Points, in no order, along strands that fork, close into loops and pass close to each other.
Two points are linked if the straight distance between their rows is under 39.6. Some points are linked to none.
q_624: [  6   1 -20  16  11   9  10   2 -11  19  -3   9  -9   0  -5   0 -33  23
 -17  -7  -2]
q_143: [ 26  15  -9  -6   9  10  -1   8  -5 -27   1   8   2  12 -14 -21  22 -28
   6   9  -3]
q_122: [  1   1  12   9 -21  -2  20  -6  10   1   7  -7   6 -16  -6   7  -4  -2
   6  -7  17]
q_239: [  7   8   4  15 -20 -17  10   1   0   3  -9  15  -4  -5  -3  10  21   1
   7  -8  -8]
q_658: [  5  13  -9   6  18  14   6   1 -17  -8 -16  17 -11  25   3  -2  13 -10
  -5   4 -11]
q_398: [ -2   1   4   7 -17  22   8  -6   0   3   3   2  -6  -1  11   5  -5   2
  -8 -10   3]
q_572: [ 12   3  -3   8 -18  -6   1   8 -13  -6 -12  11  -3   8  -8   2  28  -7
   4  -6  -3]
q_744: [ 28  -2  10  21 -28   2  18   6 -14 -22  -1  -2  -3  -6 -15 -10   1  -8
  -7  -5   2]
q_757: [-13 -15   2   3  -2  -5  -7   4  13  10  15 -10   9 -21   8   5 -19  25
   3  -3  -3]
q_152: [ 28 -12   6  15 -25  -6  -6   1 -23 -30   2  -5  -9   8 -15  -9   9  -3
  -7   2  -1]
q_284: [ -9  -6  24  -1 -11 -15  10   3   5  -4  -1  -4   9 -22   6   9 -20  27
  16   6  -1]
q_459: [ -6   4 -11   8  17   4  23   0  12  16   4 -20   7 -22  10  -6 -35  13
  -2   7  -4]
q_853: [ 27 -22  -3   4 -17 -16 -17  -1 -20 -21   0 -12 -10  22 -23 -12  19 -18
 -12  -2   0]
q_60: [ 25 -15 -12  -8  -5 -13  -2   9 -13 -20  -5  -1   0  15 -13 -18  33 -28
   2  -6 -10]
q_634: [ -6  -7  11  -4 -18  -5   3  -7   8   2   0  -2   8   1  -2  15   9  -2
   1 -10  15]
q_77: [ 15 -10   3 -10  11 -33   2  -4  -3   3   3  -9  -3  23 -10   1  31 -29
  -9 -15  18]
q_193: [ -1 -10 -17  17  23  -1   6   1  10  18   5 -25   3 -17  21  -4 -37  17
 -11  -1 -11]
q_790: [-15  -3   7 -16  -9  -8  -2  -5   4   5   4  -1  12   7   3  15  16   0
  19   0   9]
q_265: [-23  11  -9 -15  30   1  -3   0   4  12  -7  10  -4   5  12   2   4   7
   9   8   0]
q_312: [-11  11  -1  -7   6  11   1  -3   2   2  -2  17  -5  12  15   2  13  -2
  -9  -3  -7]
q_97: [  8  -9  10   0 -11 -30  -2 -16   0   0   4 -13  -6  15  -9   5  23 -20
 -13 -17  17]
q_225: [-10 -10 -16   9  21 -10   8  -7   2  20  -5   1  -6 -10  11   8 -30  28
  -6 -10   0]
q_647: [-13  -6 -13 -26  10  13 -26   8  10  14   7   3  17   0   9   2   1  -8
  -3   1   3]
q_539: [-24  -3   3 -11  22 -10 -13  -6  -5   5 -11  -1  -8   3  11   8 -22  29
  15  15 -10]
q_342: [-12  -7  -3  -5 -14  13 -25  -1  13  14   3  -3   6  -6   0   7 -10   2
 -12  -2   8]
q_215: [  6   6  -2  12   6  20  -1   2 -27  -8 -14  14 -15  25   2  -1  -6   7
 -13   8  -6]
q_132: [-13 -16  -4   6  25 -10   5 -16   2   9  -4  -9  -7 -10  12   9 -43  26
   3   3  -8]
q_699: [ 13   8 -14  17   3  20  18  11 -20   0  -7   3  -7  -2  -4  -9 -32  23
 -17   6   1]
q_988: [ -5  -6  16 -13  12 -32  -3  -6  13 -14   0 -14   5   6  -3  -7  31 -32
  19   6   3]
q_477: [  3  12  -1 -19   6   6  -2   0   9  -4   5  11  12  12  -6  -5  22 -23
   4   1   3]
q_896: [ 15 -11   4   4 -18 -12  -9  -9  -6  -6   3  -8  -5  20 -17  -4  23 -22
 -14 -11   9]
q_606: [  2   5 -15   0  -1  18  24   4   9  12   9 -17  11 -26   6  -7 -26   9
   0   1   2]
q_469: [ 11  -1   5 -12  -5  19 -12   9 -22 -24  -4  12   1  18  -4  -7  15 -11
  -7   6   4]
q_856: [ 17  13   2   7 -18   9  23  13  -7  -1   9  -5  11 -18 -23 -14  -8  -3
  -6  -1  15]
q_172: [-17 -14 -14 -10  22   2 -19   1   4  17  -1  -5  -1  -1  24   9 -15  15
   3   0  -8]
q_171: [-11 -13 -27   5  27   2  -4  -3  -6  25 -12   7  -4  10   9   5 -24  16
 -11 -13   1]
q_532: [ -7  18   7 -13   7 -21   3   2   9  -5  -4   4   3   0   3  -4  32 -11
  19   6   1]
q_638: [ 17  -3  -2  -2 -11   3  -7   6 -16 -21  -9   6  -3  15  -9  -8  30 -13
  -3  -2  -3]
q_278: [-21  -3   9  -8  -8   9 -24  -8  15  10  -4  -8   7   3   4  17  -4  -9
  -1   8   5]
q_385: [-15  -9  20  -3 -11 -14 -13   1  12   7  22  -9   8 -12  -3   4 -17  20
   2   2   6]
q_817: [ -3  -6  -5   5  -4 -12  -9  -8  10  -5  -9  -4  -5   7  -5  -4  32 -23
   5  -4 -16]
q_24: [ -7  -5  -8 -12  -5  24 -29   8   1  11   0   2   7   9   4   2  -1  -8
 -13   1   9]
q_417: [-13  -7  26 -17   2 -21 -14 -15   5  -3  12  -9   3  16  -4   7  17 -19
   9   4  11]
q_3: [ -8   7  -9   8  12   0  -6 -11   7  -3 -16   8 -16   8   0  -2  23 -18
   2  -1 -17]
q_719: [ 19   6  10  17 -23  -3  25   2   1  -4  11  -7   4 -14 -21  -7   1 -15
  -5  -7  14]
q_561: [ 15  17 -12  -3  15  18  -4   5 -15 -21 -15   8  -3  19  -6 -13  18 -20
   2  13 -11]
q_915: [ -6  -5  16  -9  -6  -8  23   2  10  -2  10 -13  13 -34  -1  -2 -24  15
  14   3   7]
q_936: [-22  -8  12 -12   7  -3 -21  -4   3  -2   1  -1  -2  -7   3   9 -15  22
  14  10  -8]
q_780: [ -3  -1   7  14 -16 -20  -4  -8   7  -1   1  -1  -5   1  -8  10  25 -10
  12  -3  -7]
q_331: [  5 -11 -17   9  -8  18  -8  12   6  17  16 -11   9 -11  11   0 -21  14
 -11  -7  -3]
q_871: [-22 -10   1 -23  29   5 -23   4   7   7   3  -1   6   1  22   4 -12  -1
  11  13 -12]
q_872: [  6  -6   8  -2 -22  12   0  -2  -1  -7  -5   5  11  14  -4  10  12  -9
 -12 -11   8]
q_245: [ 13   0   6  14 -26  15  14   3  -7 -11  -2   3   1   1  -2   3   2  -2
  -7 -11   6]
q_474: [ -5  14   1  16  -6  -3  20   3   6  14   3   8  -2 -13   6   6 -14  21
   0   1  -7]
q_34: [-16   4  21 -13   5 -27  -9  -5   8 -15  -9  -6  -2   1   2   0  27 -10
  20   9  -3]
q_289: [ -8 -14   7  -1  15  -4   9  -5   2  -3   4 -10  -4 -23  10   6 -40  31
  13   4 -11]
q_965: [-19   8  11   9   4  -3   3 -20   4   3  -5   2 -16  -4   9  13 -16  19
   5   7  -9]
q_616: [ -9   4  11 -17   4  -8 -10 -11  14  -3   9   1  12  10  -6   2  20 -27
   3   2   8]
q_994: [  4 -15 -23  16  14  11  -5   4   3  19   7 -10   1  -5  22   3 -28  14
 -16  -9 -10]
q_513: [  4   0  -1 -15  -8  24 -22  15 -14  -8   0  12   3  14  -5  -7   4   0
 -14   5   9]
q_351: [  8  21 -12 -19  19  20   3  11   5  -5   4  13   7   5  -2 -12   9 -16
   7   3   6]
q_934: [  7  15  -2  14   2   5  36  12   0  16  -1   6   3 -27  -2  -4 -17   7
   2   3   0]
q_747: [ -2  13  11  20 -14 -12  17  -5   7   5  -4   6  -5 -12   2  11   4  11
  13   1  -9]
q_380: [  1   8 -16   4  -5  20 -14  10 -11   9  -7   6  -4   8  -4   2  -8  20
 -11   2   3]
q_710: [ -5  -7   5  -4  14 -10  18   6   8  -1  14 -19  11 -39   7  -6 -33  21
  16   7  -8]
q_751: [-15   3 -19  -7  26   6  -3  -2  -6  21 -17  10  -5  15  13   4  -7   9
  -5  -3   2]
q_332: [-16  -9  30  -8  -8 -16 -14  -9   8  -1  17  -7   3   5  -2   8  -3   1
   5   4   8]
q_628: [  9  -5   1 -13  14 -33   1  -4  11  -4   3 -13   5  14 -12 -12  31 -38
   5  -6  12]
q_841: [ 12   1  -8   5 -12  21  19  14   0   4   8  -5  13 -18  -5  -6 -20  10
  -9  -4   6]
q_741: [ 31  -7   1  11 -31 -30  11   0  -9  -3  -5   1  -2  -3  -8   0  22  -9
  -2 -15   2]
q_854: [ -2   7  -4  13  -6  29  11  -3  -2  10   5  -1 -10  -8  10  -1 -26   6
 -11  -6   3]
q_667: [ 17  16  -1  18 -10  17  20   2 -14 -11   0   8  -8  -8  -8  -7 -17  12
 -13   2  -3]
q_145: [  5  14  -4  15  -8   6  16  -2  -4   8  -3  19 -11  -6  -4   6  -8  19
  -9  -5  -5]
q_191: [ 12 -14   6  18 -23 -30   3  -5   4  -2   1  -5  -7  -1 -10  -2  22 -14
   0 -14  -6]
q_75: [ 17  13  -6 -13   9  -1   4   4  11 -15   4   7   6   2 -13 -17  28 -33
  10  -4   3]
q_310: [ 13  13  -1  16 -11   8  -2   5 -27 -17 -16  10 -16  14  -4  -7  10  12
  -5   7  -7]
q_328: [-10  22 -11 -18  29   7  -1   0  14   4   0  11  -1   3   5  -9   7  -9
  11  11   0]
q_304: [-15  -7 -11  -5   4   3  -8   3   5  17   4   0   2  -8  14  12  -8  22
   2  -6  -2]
q_447: [ 10  -1   7   6 -17  22 -12  11 -19 -17   0   8  -2   4  -9  -3  -7  13
 -16   6   9]
q_956: [-12  21   3 -17  24   9  -9  -5  18  -1   2  -3   1   2   9  -5   3 -21
  20  20  -4]
q_144: [-28  -1  15 -19  20   2 -22  -8   8  -3  -1   8  -5   0   8   7  -4  -1
  10  12  -9]

A piece is all that can be reached along the links. How many separate loops has the piece of each point below (a circle has one, a figure eight two, a Y none), and how many tips (points with one link)?
q_790 => loops 1, tips 4
q_572 => loops 0, tips 8
q_751 => loops 0, tips 4

A fork is a point with three links, a tip a point with one. Leave the first point through the second and follow the links. Name the first fork or tip that comes.
q_417, q_332 => q_539
q_532, q_34 => q_744
q_744, q_152 => q_532
q_871, q_172 => q_477
q_284, q_915 => q_328

Name the points in between on the shortest way along the links from the first point to the second, in order.
q_328, q_304 => q_351 > q_477 > q_616 > q_417 > q_332 > q_385 > q_757
q_817, q_647 => q_780 > q_239 > q_572 > q_638 > q_469 > q_513 > q_24
q_77, q_459 => q_97 > q_896 > q_853 > q_152 > q_744 > q_719 > q_856 > q_841 > q_606
q_513, q_699 => q_469 > q_638 > q_572 > q_239 > q_747 > q_474 > q_145 > q_667
q_398, q_532 => q_245 > q_744 > q_152 > q_853 > q_896 > q_97 > q_77 > q_628 > q_988 > q_34
